Each row is a point on a tangle of strands that fork and nearly touch. The rows are in no order.
Points whose rows are less than 36.2 apart are linked; no others are. Some points are linked to none.
Z529: [-22 -13  -1   3  -2 -10  11   3  -2  -4  16 -15  -9 -16   0  20  -1  -1
  16   6  14 -13  -3   6]
Z686: [  0  18  -3   1   1  -6  -2 -43   1  -6 -19  -5  -5  -7 -26   8  26   1
   6 -10   3   7  -3 -22]
Z456: [ -2  -9  -4  13   0  21   1  35  23   2   9   4 -22  -5  11  -4   9   5
  -5  17  -6 -12 -25  -5]
Z626: [ -6 -17 -10   2   7  15   0  11  10  14 -11 -17  -2   8  35  10  20 -12
  18   9   5  -6  -6  -1]
Z472: [-12 -26   9   1 -19   1   0   6   5   0   4  17  -9  -6 -16 -11  10  -4
 -16  26  -3  -9  -2   3]
Z474: [ -3 -18 -18  -1   7   6  -3   9  -8  15  -9   0  12   6  22   5   4 -12
  13   0   4   4   0   1]
Z17: [-11 -14  16  -1 -14 -18   8 -12   5 -15  16  -3 -18 -15 -15  15  10   6
   5  25   9 -15  -2   0]
Z943: [ 13  15  27 -12 -10 -22 -27   0 -20 -11 -12  11  17   4 -15   1 -11  15
   5 -11 -16  -1  17  -7]
Z74: [-16 -36   9  -5 -20   3   1  20   3   7   6   9  -5  -8 -15 -11   8  -8
  -9  24   5 -13   0  -5]
Z558: [ -6  -9   9  15   9  -8  -6 -37   2  -8  -7   7 -18  -9 -22  12  25   6
  -9  11   6   1   4 -26]
Z739: [-20   7  14 -16  -9  -8   4   0 -16   4  -2  -9   6  -9   1   7  -6  -9
  14 -24   8  13  12   2]
Z360: [ -5 -14 -12   4  13  -2   4   6  -2  15  22 -24 -12  -5  16  19  -6 -10
  15  -9   7  -9  -6  13]
Z199: [  6 -25  -1  12 -35  24   4  34  20  16  -8  -1   1   4  12 -17  -1   1
  -5  10 -13  -3  -7 -17]
Z35: [  2 -10  13  16   2 -19 -12 -40   8 -11   2  11 -20 -14 -11  13  24  14
  -3  17  -1  -3   2 -27]
Z912: [  2  -1   1  -5  -2  12   7   4  -3   1 -18  22  13  11   3 -18  -4   5
  -6   4   4   1  14   8]
Z109: [  0 -15  -8   4   0   9  10  19  10  14  23 -27  -7  -4  21  10 -15  -4
  15  -7  -3 -17  -1  12]
Z920: [-16 -12  -1   8   5  10   5   4   4   9  -8   4   0  -3   6  -1   1 -12
   0   5   6  -3   7   6]
Z34: [  5   3  -1 -19   4  12  11  16  -4   7 -27   6  15  12  23  -9  -1  -3
  14  -2  14   3  10  -7]
Z882: [  6  35  21  -3 -17 -24 -21 -27   8  -3  -7   8   2 -12  -8   1   6   8
  12  -3   0  -9  11  -3]
Z231: [  8 -19  -4  13 -24  27   4  36  28  13   0  -7  -6   9  21 -10  -2   5
   2   3 -20  -6 -10 -15]
Z867: [  3 -24 -19  21 -23  19  -4  23  11  15  -3  15   3   2   3 -13  -1   4
 -17  11 -19   2 -15  -6]
Z618: [ -2 -12   9   6  -3 -16  -6 -25   6 -12   2  15 -15  -4 -13  -6  25   2
 -15  28   1  -1  -5  -8]
Z770: [ -2   1 -18  13   6   2  16 -12  15 -15   4   4 -19 -12   9  -6  17   1
 -10  26   5   4 -26  -1]
Z946: [ -3 -11  26  13   1 -17 -16 -28   7  -7   4   8 -19 -13 -18  22  16  15
  -2  14  -2  -9  12 -10]
Z853: [ 11  24  16 -25 -11  -8  16   5 -10 -13  -9   6  14   2  -1 -12 -17   7
   6  -6   2   3   9  12]
Z793: [ -2  11   0   0  -5   2  13 -26  21 -10  -5   7 -17  -2 -12 -19  21  -2
 -21  25   8  -5  -3  -2]
Z202: [  1 -12  10  15  10   5  -6  19  15 -10  34  11  -9 -12 -23  -1   3  13
 -18  15  -9 -10 -22  -4]
Z256: [ 21  27 -22 -18   6 -12  -6  -4 -12 -16 -10  -6   9   8  11   4 -11   7
   0  -6   8   8 -10  12]
Z172: [  3   9 -17 -20  14  -4 -13  -2 -20  -4 -29  -1  13   6  -3  10   3  -2
   0  -7  25  15   0 -14]
Z135: [  3  -9   8   0  -9 -24 -17 -32  -1  -8  -6  24  -7  -1 -12  -3  25   9
  -5  28   4  -4   1 -10]
Z391: [-14 -17   8   5  -7   2  15  14   0   6  18 -15   0 -12  -1  10 -16  -3
  15 -10   0 -15   9   6]
Z950: [  0   5 -14  13  13  10  15  -2  22 -18  14  -2 -23 -17  12  -8  15   4
 -15  22   9   2 -31 -17]
Z40: [  1  11  -9 -21  11   0  -6  10 -20  13  -6 -10  11   7  23  -1  -7  -9
  13 -21  10  16  -1   1]
Z423: [-14 -30  10  -3 -21  12   5  30   7  13   4   0  -2  -8   1 -13  10  -7
  -2  22   5 -19  -2 -10]
Z179: [  2   9   0   1  -8   9   2 -14  10 -13 -11  26  -4  16  -6 -27   9   8
 -20  25   0  -5   6  12]
Z110: [-14   9  21 -19 -13 -14   1   1 -24   0   8  -6   9  -4  -5   7  -9  -1
  12 -26  -4  19  11   1]
Z775: [ -9 -27  10   2  -7  13  12  19   3  18  -4 -17  11   2  20   1   5 -14
  20  -4  -4  -9  11  -6]
Z112: [ 11   2 -14  21   5   6 -13 -13  -7   0   3   8   7  16   1  -8  -4   6
 -10 -11 -20   3   3  24]
Z594: [-14 -26   2   0 -10   7  11  21   2  11  -3 -12   6  -3  19   1   7 -11
  20   9   5 -15   3  -3]
Z813: [ 10  26  -2  -3  -7  -4  10 -39  20 -13 -12   7  -6  -1 -15 -20  20   3
 -10  18   7  -6  -1  -1]
Z972: [  2 -32  -3  15  -6  11   3  24  11  17  29 -25   9  -5   3   8 -21  -4
   8  -7  -9 -12   4  -9]
Z325: [ -3   2 -13 -18   9  -3  -3 -10 -15  -4 -30   8  11   3  -8   9  11  -3
   3   1  30  10   1 -12]
Z394: [-15 -18  -5   7   6   8   5  13   7   8  -1  -3  -3  -6  14   8   6 -13
   9  11   4 -11  -1   0]
Z785: [ -9   9  11   6   1  -2  12 -31  16 -10  -3  -7 -16 -13 -23   9  15  -4
  -1   3  12  -6   5 -12]
Z869: [ 27  21   0 -12  12  -5   1  27 -37 -14  -7  -6   4  14   3 -11 -24   5
 -13 -10 -17  13   4 -12]
Z764: [-18  -4   0   6   7  -3   5 -14   2  -2  -2  -4  -9 -10  -6  15   9  -7
   2   2  16   3   2   0]
Z499: [  2   5  13 -24 -22 -26  -4 -13 -15 -12 -10   6  10  -7  -7  19   6  15
  16   6  18  -1   6   1]
Z752: [-15  28   7  -5   5   6   4 -10   1   1 -11  -8   4   0   2  -4  -1 -11
  -3 -21   7  14  10   8]
Z11: [ 31  20  -9  -9  11 -12 -18   7 -26 -24 -19   3  10  14  -1  -3 -14  12
  -8  -2  -7   0   2   5]
Z963: [ -8 -10  18  -4   3   0   4   3  13 -13  19   8 -28 -12 -19 -10  18   1
 -23  28  15  -8  -6 -11]
Z865: [ 18  -6 -19  11  -6   8   4   3  -7  19   6   3  15  16   7 -14 -19   5
  -7 -20 -21  12   7   8]
Z99: [ -5   5   7  -2  14   8  12  17  20 -18  36   1 -15 -18  -5  -2   6  12
  -4  23  18 -10 -27 -15]
Z94: [-10   0  -5  -8   0 -20 -13 -15 -20   4   1 -10  -1  -6   1  24   4  -1
  10 -17   9  14  -2   9]
Z95: [  2 -15 -19  27  -9  15  -3  11  10  10   5  16   0  11   1 -10  -7   4
 -17   4 -23   0  -9   6]
Z105: [ 13  17  29 -21 -13 -24 -27  -8 -14 -11 -19  17   9   3 -17   1  -1  15
   2  -1   0  -6  22 -12]
Z641: [ -5  10   0  -4   3 -18 -14 -22  -9  -4  -5  -2   2  -6  -5  20   7   2
   7 -11   4  11  -1   8]
Z38: [  0   1  13  -5 -18  -6  17   5  -7   1   4   2  13  -6  -6  -5 -12  -2
   8 -10  -6   2  13  16]
Z483: [ -7 -35  -4   0 -14   7   3  13  -4  12  -8  15  18   2   0  -9   1  -7
   3  12  -3  -1   6  -6]
Z438: [ -6   2  15 -16  -5  -7   3   8 -25  15  14  -8  13   3  -4  -3 -13  -5
  13 -28 -11  20   9  -3]
Z906: [ 24  -5  -7  -3  -8   3   8   7 -21  29  16 -11  22   9   4 -11 -21  -2
   5 -23 -15  22   6  -6]
Z556: [ -4  -2  -4   3  24   4  14   1  19 -21  31 -10 -14 -18   1  10   6   7
   2  16  19  -8 -24 -23]
Z352: [ -5   6   9  19   9  -6   4 -20  12 -11   7   3 -12  -4  -9   7   1   1
  -6   7  -6  -4   1  12]
Z344: [ -3   8 -14  11   9  -3  15  -8  17 -12  20  -9 -17 -10   8   8   0  -1
   0  10   4  -3 -18  12]
Z833: [ -5  -1 -16  -2  -5   3  15  -6  13  -7   2   9 -16 -11  10 -12  22  -1
  -8  30  17   0 -23  -7]
Z645: [ 17  -1 -14  13  -9  16   4   6  -8   8  -4  14  18  19   4 -18 -17  10
  -7 -13 -18   9  12   4]
Z277: [ -5 -21   0  13   9 -14  -5  -6  -2  -8  25  -5 -13  -8 -11  31  -6   6
   4   1  -8  -9  -6   8]
Z120: [ -5 -19 -16  24  17  22 -14  11   7  17 -11  12   0  14  15  -6   7  -7
 -11   2 -13   1   1  -1]
Z848: [ -6  -1 -12 -15   1 -17  -8  -4 -23   8   4 -13   6  -3  15  20  -1  -7
  16 -18  14  14  -7  12]
Z407: [  0 -18 -18  13  24   9  -2  20  13   8  27 -13 -15  -4  20  13   2  -2
   5   8  -4 -12 -24   0]
Z554: [-11  -4  12   1  12  22   6  22  28  -4  13   1 -20  -6  -2  -8  13  -1
 -13  24  16 -16 -11 -14]
Z795: [  9  29  -7 -19   9 -14 -23 -14 -13 -20 -23  -6   8   7 -14   6   2   5
  -4 -10  11  11  -4 -15]
Z350: [  2  -1 -14 -11  -9  -9  12 -16   8 -11  -4  11  -6  -3   2  -9  19   0
  -5  34  19  -1 -15  -2]
Z44: [-20  -6  22   2  -5  -9  -6 -19  -6   0 -12   5  -5  -6 -19  17  11   1
  -2  -7  10   5  18  -3]
Z852: [  0 -17   0  18   8   2  -4  14  13  -9  30   6  -7  -8 -16   9  -9   5
 -10  12 -16 -10 -17   3]
Z127: [ -9 -12 -15  13  19  18 -10   2  -3  12 -24  16   5  15  12  -7  12 -11
  -4   5   3   7   4  -1]
Z918: [  1   4 -17 -27   5 -11  -8   7 -26  10   2 -13  10   4  21   9  -7  -6
  14 -19  14  14  -8   6]
Z169: [  7  -1  -2   1  -1  -8 -13  -8 -18  -3  -6  14  18  12  -8   1  -4   2
  -2  -9 -10   8   7  11]
Z959: [  4  20   9 -25  -5   0  17   4  -6  -9 -16   4  12   0   1 -12 -10   1
   4  -6  15   5   9   4]
Z587: [ 15   5 -29 -11   1   0   5   7  -7   2  -5   7   9  13  22  -1 -10  10
   6  -1  -1   4  -7  18]
Z786: [  7  17   5 -10   9   2 -13   5 -27   8   6  -3  12  19   0 -15 -16   1
  -9 -30 -17  20   4   3]
Z272: [  3 -14  12  14   8   0  -5  13   7 -13  20  16 -20 -14 -16  -8  17   7
 -24  22  -4  -4 -22  -5]
Z531: [  4 -15  -6  14 -17  -6   4  -2   5   2  16  -2   7  -5  -9   4 -16   2
  -2  -3 -21  -4   0  18]
Z590: [  4 -14 -15  15 -26  21  12  32  29  14  11  -6 -12   3  19  -6 -13   7
   7   0 -17  -8 -11  -3]
Z944: [  0 -13  -9   9  18  20  -6  32  22   8  21 -17 -10   3  22  14   4   3
   7   9  -7 -15 -23  -6]
Z224: [ 20  -3  -6   9 -11   3   9   0 -12  23  16  -6  15  10   1 -12 -21   0
  -4 -26 -19  14   8   5]
Z23: [ -9 -24 -10  21  10  19 -10  18  11  12  -2  13  -6   4   7  -5  10  -7
 -11  14 -10  -3 -12  -5]
Z362: [  6  24  17  11 -10 -20 -12 -34  11  -7  -6   7  -3  -9 -11   0  10   5
   7   7  -2  -8   8   5]
Z359: [ 28  -3 -24  -5  -1   6   6  17 -15  -1 -13  16  16  22   9 -10 -23  13
  -4   0  -9   2   3   3]
Z198: [-11 -12  25  12  12  -8  -5 -19  11 -13  11   7 -22  -8 -24  15  11   7
 -10  15   4 -12   6 -12]
Z513: [  0 -11  -4   9 -15   4  -4  11   6  -4   1  25 -14   1  -7 -23  17   6
 -25  27 -11  -2 -22   6]
Z7: [ -7 -24   1   9  -5   2   8  20   9   6  27 -13   1  -9  -5  11 -18  -3
   6  -2  -6 -18   1   1]
Z761: [-20   0   1   0   4  -1   6  -7  -2   7   1 -17  -7 -13   1  13   3 -12
  11 -11  18   1   3   5]
Z130: [ 19  22  11 -14 -13  -5  18   9 -13  -6   0   8  20   5  -2 -13 -21  10
   5 -11 -13   6  12  11]
Z762: [ -8 -11  -8  -7   5  -2  -7  -7 -15   1 -19  16  11   6  -1   4   7  -5
   2   5  18   6   6  -1]
Z802: [-17  17  21  -7   0  -1 -18 -16 -13  -2 -20   6   7   5 -14   2   5  -2
  -7 -20   4  15  19  -7]
Z748: [ -9  13   5   6   9 -14  -7 -24   0  -3  11 -24 -20 -14 -12  33   3   0
   6 -20   7   6  -1   1]
Z771: [ 24  29   9  -2  -4 -19 -27 -15  -5 -15 -14  12  14   7  -6  -5  -3  13
   5   5  -4 -12   8   6]
Z296: [-19 -28  17   8  -2   5   0   7   5   4   3   8  -7  -5 -21   2  -2  -5
  -7   9   0 -13  12  -6]
Z122: [ -1  21 -21   9   6   6  24 -17  23  -9   6 -13 -18 -12   8   4   4  -4
   2   4   9   1 -14   8]
Z465: [ 16  19  11   5  -8 -18 -21 -20   0 -10  -9  21  11   5  -7 -10   2  13
   1   9  -9 -13  13  12]
Z66: [ -1 -10  10   0  -2 -11   1 -11  11 -15  11   8 -26 -13 -14 -15  28   1
 -24  31   7  -1 -12 -13]
Z861: [  3  -4 -23  16  20  -4   6  -6  11  -7  24  -7 -19  -8  16  12   2   1
  -1  10  -3  -1 -24  11]
Z459: [  0  -7  -7   2  16   5 -10  -1 -13  25  13 -18  -8   3  17   5  -9 -12
   0 -29  -5   3  -5  15]
Z680: [  3  -8   2  12   2   5   0  13   9  -7  10  19 -26 -10  -4 -19  24   6
 -29  28  -2   0 -23  -3]
Z118: [ -6 -24  -2  18  11  -3  -3   4   5  -3  24  -2  -5  -7 -14  19 -10   1
  -4   2 -12  -9  -7   7]
Z321: [-18 -18  23   4 -11  -5   1  -7  -3   3  -3  12  -2  -6 -19   8   1  -1
   0   0   0  -5  20   3]
Z729: [  1  14  11 -25 -10 -23 -12  -5 -18 -13 -14   3  12  -2  -8  14  -6   9
  11  -8  10   9   5  -3]
Z21: [  9  18 -12 -22  15  -6 -15   2 -21 -16 -35  -5   8   7  -6   6  -3  -3
  -9  -6  19  12  -4 -16]
Z441: [  6  -3  12  -3  -3  11  15  19  -8  29   8 -18   9   6  20 -12  -4 -12
  17 -25 -12  11  15  -2]
Z136: [ -5  -6 -18  -3   8   8   2   6   2  12 -15  -4   6   5  28   4  12 -13
  15   5  15   1  -3   0]
Z46: [  7   8  -9 -13  -9 -13   7 -19   2 -13 -13  11   3   1  -6  -2  11   5
   2  21  16  -3  -4   9]
Z593: [ -3 -11   3  21  15  26   1  17  18  13  14  -4  -6   4   0  -1 -15  -4
 -11 -11 -14  -7  13   6]
Z616: [ -8   6   3 -16  -4   6  16  10  -5   9 -14  -5  14  -1  20  -5   1 -12
  20  -8  17   5  10  -1]
Z547: [ -7  21   9 -16  -7   0   8  -9  -2  -7 -17  -1  10  -3  -5  -6   1  -3
   2  -7  17   8  10   7]
Z778: [  2   6 -12  -2   4  13   6   9   0  18  -4  -6   3   9  30  -5  -6  -7
   9 -18  -3   8   6  13]
Z377: [-11  -2   7   3  13  10  13   7  23 -10  22  -1 -18 -12  -7  -1   4   1
  -8  23  14 -14 -14  -6]
Z698: [  0 -15  10   2   0  15   9  20   0  25  -4 -15  11   6  24  -6   1 -14
  19 -15 -10   2  18  -3]
Z528: [ 10 -27  -7  -1 -12   4   6  13 -12  12  -8  17  27   9  -2 -10 -11   0
   1   3  -5   5  11  -6]
Z385: [ -2   2  -1   4  -1   5   2 -21   9  -9 -11  22  -5   8  -8 -16  17   2
 -19  25   8  -3   0   4]
Z287: [ -9  13  -3   8  11  17   0  -9   0   4 -20  10   5  12   2 -17   3  -6
 -12  -9   6   7  15   8]
Z738: [  6  -2   8   5 -10 -14 -11 -20   3  -9  -5  21   5   6 -12  -9   9   7
  -5  20 -10 -10   4  13]
Z835: [-18   8  17  -6  -5  -1  -6 -23  -6   1 -20   2  -2  -4 -16  10  10  -6
  -2 -12  15  12  16  -7]
Z163: [  0  41  19 -13 -12 -21 -24 -21   0 -11  -8  -1   9  -1  -7   0  -2   4
   9 -15  -7   4   6  -5]
Z819: [ -3  -8 -10  13 -10  17  11  33  25   8  16  -1 -13  -1  13  -1  -8   5
   0   6 -10 -13 -14  -1]
Z338: [ 12  10  13 -11  -1 -14 -19  -1 -25 -11 -11  10  19  10 -11  -1 -11   9
   0 -12 -10   9  12  -2]
Z652: [-11  -4   5   7   5  -1  -6 -35  -2   0 -22   8 -10  -2 -23   5  28  -2
 -11   6  16   5   9 -20]
Z580: [ 24  23 -16 -18  15 -16 -18   5 -23 -18 -14  -9   7  11   6   4 -15   8
  -7  -9   2   8  -7   2]
Z961: [-19 -28  16   3   7  13  -2  24  12   1  14   6 -10  -8 -17   6   2  -5
  -8  16   5 -18  -1 -12]
Z767: [  9  45   4 -31  -4 -11  -5  -5  -3 -23 -14 -13  12   4  -4  -3 -11   2
  -2  -9   6   9  -1  -9]
Z190: [ -7   6   5  17  17   5   4  -7  13  -4   9  -6 -13  -4  -7   8  -9  -4
  -8  -4  -3  -8   4  18]
Z230: [  3 -13  -6   8  10  23  -2  26  28  10  10 -22 -17  10  32   8   4   1
  11  -1 -10 -15 -10  -2]
Z452: [ -1  14 -13   0   1  -5  12 -34   8  -6 -11  -6  -4 -11 -10   3  15  -3
   5   4  12   4 -11  -5]
Z357: [  1  -4  -8   8  -1   9  16  13  10  12  22 -17  -8  -2  16   4 -19  -5
   8 -13 -10 -10   3  17]
Z942: [  0  21 -13  -4   3  -4   1 -34   1  -6 -20  -3   5   0 -18   2  19  -3
   3  -4  12  10  -6 -10]
Z985: [ 30  -1 -15 -15   2  -6   6  23 -29   7  -1  -1  21  12   9  -6 -22   5
   5 -14  -7  13   2  -5]
Z481: [ 17  48  -9 -15  -4  -4  -4 -30   7 -16 -21  -8   8   5 -19  -6   6   4
   2  -6   5   0  -8  -7]
Z265: [  5  -1   2   4  -8  12  21  11   2  19  18 -18  -1  -3  12  -7 -20  -5
  11 -25 -13   3  11  14]
Z672: [ 14  20 -26  -8   1  -3   5  -4  -2  -8  -2   3   4   6  15   1  -7  10
   4  -2   5   6 -11  23]
Z655: [-10  -6  28   9  -4  -6  -2 -20  19  -9   3  10 -19  -5 -22  -1  11   2
 -13  17   1 -15  13   2]
Z226: [-22   3   8 -13  -5  -3   9   5  -9  10   2 -22   1 -13  13  11  -2 -13
  20 -17  18   5   9   2]
Z540: [ -4 -14   7   0 -18 -10   2  -9   5  -7   2  18  -1  -2 -12  -9   8   2
 -11  23  -6  -9   0  12]
Z213: [ -5   6  -3  16  18  17   5   4  16   6  14  -6 -13   3   5   3 -14  -5
  -8  -9  -9  -9   6  17]
Z599: [ 19  42  -5 -12  -7  -4   4 -35  14 -13 -17   0   5   0 -17 -15  11   5
   0   7   8  -6  -3  -3]
Z254: [ -3  39  29 -21  -8 -18 -30 -11  -5 -14   0  -3  10   4  -3  -1 -11   7
   6 -16 -18   8  11 -17]
Z285: [  3   4  -2 -18 -12 -21   1 -19  -6 -11 -11   7   9  -4  -9  11   8   6
  13  14  21  -1  -2   4]
Z567: [-12 -23  17   9   7  24   0  29  20   6  16   3  -5  -6 -15  -3  -6  -4
 -11  12  -1 -19   3 -10]
Z917: [-15 -10   7  -2  -9  -5  15  12 -11  12  12 -15   3 -11   9  11 -10  -7
  20 -17   5  -5   9   9]
Z971: [  9  34  15 -27  -1 -13  -6  -2 -10 -24 -25  -5  10   1 -11  -5 -11   6
  -3  -3   8   4   8 -12]
Z90: [  7 -26 -12  10 -13  13   3  23  11  23   4 -12   6   5  25  -2  -4  -7
  10   0 -16  -4  -3  -6]
Z639: [-10 -14  10  16   3  25   9  20  21   6   7   4  -5   1  -6  -5 -11  -6
 -12   1 -12 -13   8  -3]
Z294: [ -1 -19  -9   5   3  17   3  16  14  13  -4 -23  -7  12  38   7   9  -6
  16   0  -7  -8  -6   5]
Z722: [ -5   4 -13   7  16  16  -4  -3  -2  10 -17   9   5  13  15 -11   4  -6
  -4  -9   2   9   7   6]
Z468: [-13  21  -6  -1   5 -15  -5 -23   2  -1   4 -28 -13 -14  -7  23   6  -8
   8 -22   8  12  -9   1]
Z592: [ 24  -5 -29 -13  -2  -3   4  16 -14  -6 -10  10  15  13  14   0 -17  11
   2   6  -2   2  -6  11]
Z664: [  8   8   9 -12 -15  -2  24  16 -14   8   5   1  20   1  -1 -12 -17   2
  14 -14  -6   8  13   6]
Z546: [  4 -30  -5  12   1  17  -1  29  17  17  18 -21   2   5  13   8  -8  -6
   8  -3 -12 -14  -2  -9]
Z915: [  1   2  13   1  -5   9  16  12  -9  28  17 -16   6  -1   9 -10 -15 -13
   9 -30 -16  12  12   1]
Z485: [ -2 -12 -19  11  21  -1   1  13   9  -2  30 -11 -15  -7  10  18  -3   0
   3   9   0  -8 -23   8]
Z379: [  0  -4   3  13  16 -17  -4 -17   7 -11  24 -12 -15 -11  -9  30  -3   7
   8  -1  -2  -7  -4   7]
Z702: [  9 -19 -20  10  -6  16   1  16   8  19  -7   1   6  14  31  -4   0  -1
   7  -1 -16  -1  -3   2]
Z909: [  6  16  14  22   2 -15  -8 -33  13 -12  -2   7 -10  -3 -10  -1  11   6
  -2  11  -8  -7   3   7]
Z816: [  4  16  -4 -17  13   3  -7   7 -21   7  -2  -4  12  13  10  -9  -9  -7
   0 -24   1  19   2   3]
Z629: [ 15 -19 -13   0  -1   1  -5  11 -21  14  -7   9  25  15   0  -6 -10  -1
   0 -13  -8  13  10  -2]
Z382: [ -2   3   5   6   1 -17 -15 -19  -8  -4  -6   9   5   2  -8  11   5   4
   3  -3  -3   4   4  12]
Z787: [ 14  43  -7 -19   1  -9 -18 -22  -3 -18 -22 -10   8   5 -18   3   5   3
   2  -8   3   6 -10 -21]
Z643: [-17  -8  -9   4  13  -4  11   4   6  -4  19 -22 -12 -14   6  19   3  -6
  15  12  21 -14 -11  -5]
Z551: [  2  35  29 -14  -4 -15 -16  -3 -16 -12   7   0  15  10  -7 -11 -15   6
   3 -20 -24  14  13  -6]
Z355: [ -2  -2   6   5  11  22   3  33  23  -2  11   3 -21  -8   5  -8  17   6
 -12  20   9 -13 -23 -14]
Z635: [  3  -2  -8 -11  -7  17  14  17   5   7 -20  11  13   8  25 -12  -1   0
  12   4   6  -1   6   2]
Z82: [ -3 -28   4   2 -29  16  10  35  14  14   2  -1   3  -6   8 -13   1  -4
  -1  17  -6 -13  -7 -12]
Z776: [ 28   9  -4 -17   9  -6   0  26 -35   4   0  -7  14  14   1  -9 -24   4
  -3 -15 -14  17   1 -11]
Z613: [ -8  35   2 -17   1   1   2  -6  -2  -4  -4 -12   7   4   7  -6 -10  -5
  -1 -24   5  17   0   7]
Z503: [ -2  -8   3   6 -12  -1  12   2   4   2   8   3   5  -5  -6   1 -12  -3
   0  -4  -9  -5   7  17]
Z631: [-12  -3   6  11   1  18  11   4  15   6  -6   7  -4  -1   2  -9  -5  -8
  -9   3  -3  -8  10   6]
Z111: [  9  -1   7 -14  -6  -6   3   9 -28  28  21 -12  17   7  -1  -7 -15  -5
  10 -29 -15  24   1  -9]
Z301: [ 30  19  -4 -11  11   0  -7  19 -31 -18 -13   0   8  18   3 -12 -20  11
 -14  -9 -14   3   5   2]
Z356: [  5 -19   9  17 -22 -15  -5  -9   1   1  13   5   8  -5 -18   8 -11   3
  -2   0 -23  -8   7  11]
Z653: [  6 -20 -16   2   7   3 -11   7 -18  21  -6   3  17  12  14  -1  -5  -7
   7 -16  -7   9   5   0]
Z174: [  6   6  -9  12  11  -6 -14 -16  -9   5   7  -3  -1   8   4   2  -3  -1
  -5 -20 -14  10  -1  23]
Z328: [-16 -19   6   2  -7 -10   9   0   2  -5  13  -2 -10 -13  -8  15   1  -2
   6  16   8 -13  -2   5]
Z422: [ -1   6   6 -10  -7   7  20  17  -9  11  -6   1  17   4  14 -13  -9  -6
  15 -11   0   6  15   2]
Z311: [ 21   7 -14   2  -5  12   2  10  -9  -8 -12  21  15  22   2 -20 -17  16
  -9  -1 -12   0   7  10]
Z48: [ -4  -9 -13   2  -9  17  10  17  12  13 -10   9   2   8  26  -7   1  -3
   5   8  -6  -4  -2   8]
Z419: [ -5   4   5   9  16 -15 -10 -19  -1   1  19 -20 -18  -9  -4  27  -4   1
   5 -18   0   2  -3  13]
Z276: [  0 -17 -11  10 -16  15  -1  22   8  10  -5  22  -2   4   0 -20   9   3
 -20  19 -11  -2 -15   0]
Z208: [-14 -15   2   9   8   3  -3 -22   0   0 -16  14  -7  -2 -11   1  20  -8
 -11  16  14   5   3 -11]
Z415: [-13 -27  -3  -5  -4   0  -1   2  -8   8 -15  22   9   2   1  -2   7  -7
  -3  15  11  -2   7  -2]
Z856: [  6  -4 -14   6  11   5  -9  -5 -15  24   9  -7   1   9  11  -1  -9  -5
  -1 -26 -10   8  -3  21]
Z511: [  2   7   4 -27   1 -17  -4   8 -28  -9  -7  -1  16   2   1   8 -13   2
  11 -14   7  13   2  -2]
Z368: [-13 -18  -5  20  16  10  -2   9   9   3   2  13 -10  -2   3  -1   9  -5
 -15  19   0  -7 -12  -5]
Z842: [  4 -12 -13  27  -2  11  -4  -2   2   7   3  11   4  11  -4  -8 -10   2
 -15  -4 -25   3   3  15]
Z508: [  4  47   2 -22  -7  -2   4 -11   5 -12 -10 -11   8   1   0  -9 -11   0
  -1 -15   5  13   0  10]
Z766: [  2  13   1   8   6  -5  10 -45  11  -7 -11  -7 -15 -12 -29   4  25   1
   4  -3   1  -2  -3 -23]
Z322: [-17   0   8   7   9   1   9 -17  13  -7   3  -7 -16 -15 -17  13  11  -6
  -1   7  19  -4   5  -9]
Z732: [ 12  19  24 -23  -5 -15 -16  -4 -16 -21 -28   7   9   4 -18  -4  -5  11
  -5   1   9  -2  18 -14]
Z557: [-14  28   4 -10  -5 -11  -9 -28   4  -5  -4 -20  -3  -8 -12  17   4  -4
   7 -24   2  16  -2  -4]
Z418: [-10  22  11   2   8  10 -11 -15  -8  -3 -23  11  10  12 -10 -13   5  -4
 -12 -14   6  12  19   0]
Z926: [-13  -6  -6   4  19   6  11  13  16  -8  22 -17 -14 -16  10  14   7  -1
  12  18  20 -13 -17 -16]
Z541: [ -8  -6  -4  -1  15  -3  -6  -1 -10  19  14 -25 -12  -5  16  17  -2 -12
  11 -26  11   1  -3  10]
Z621: [ 16  -2 -10 -25   6 -13   1  22 -29  -3  -9   1  17   4  10   3 -16   2
  10 -10   6   8   2   1]
Z695: [ -9  -9  26  -1   0   1   4  -2  20 -12  18   7 -22  -9 -27  -9   8   1
 -20  24   3 -18   4  -1]
Z921: [ 10  24  16  -6   3  -6 -18  -1 -21  -3  10  -1  15  18  -6 -14 -14   4
  -6 -28 -28  18  10   1]
Z537: [ 35  25   2  -6   3 -21 -25   0 -18 -26 -23   8  10   8  -3  -2  -9  14
  -4   7  -5 -11   4   3]
Z414: [-15 -22  -2  16  12   3  -6  -6   1   1  -6  19 -11   0  -7  -1  17  -6
 -14  22   6   1  -7  -6]
Z914: [  3  16 -22   7   5   0  27 -28  19 -10   2 -14 -11 -18  -3   3  12  -5
   6   4   9   0 -17  -3]

A fork is a point with three links, a tip a point with one. Leave the first point through the second and follow the links. Name the first fork or tip that comes.
Z456; Z819: Z11
Z918; Z848: Z664
Z35; Z558: Z639
Z787; Z481: Z179
Z224; Z906: Z226
Z198; Z655: Z135
Z95; Z867: Z557

A fork is a point with three links. Follow the links from the first point to the second and name the forks in between, in order.
Z7; Z531: Z664
Z40; Z44: Z639
Z423; Z580: Z11
Z537; Z764: Z11, Z226
Z256; Z785: Z226
Z130; Z110: Z664, Z226
Z785; Z38: Z226, Z664

Follow the links from the first point to the second, and from the first to the third. Name the last point that the two ways share.
Z906; Z485; Z38: Z226
Z785; Z972; Z580: Z226
Z472; Z350; Z587: Z11
Z672; Z729; Z554: Z11
Z775; Z23; Z362: Z639
Z394; Z23; Z254: Z639

Name the points in between on the shortest way along the links from the first point to the second, in order.
Z961; Z418: Z296, Z321, Z44, Z835, Z802
Z732; Z356: Z971, Z767, Z508, Z613, Z752, Z547, Z959, Z853, Z130, Z664, Z38, Z503, Z531
Z468; Z202: Z748, Z419, Z379, Z277, Z118, Z852
Z301; Z350: Z869, Z776, Z985, Z621, Z511, Z729, Z499, Z285, Z46
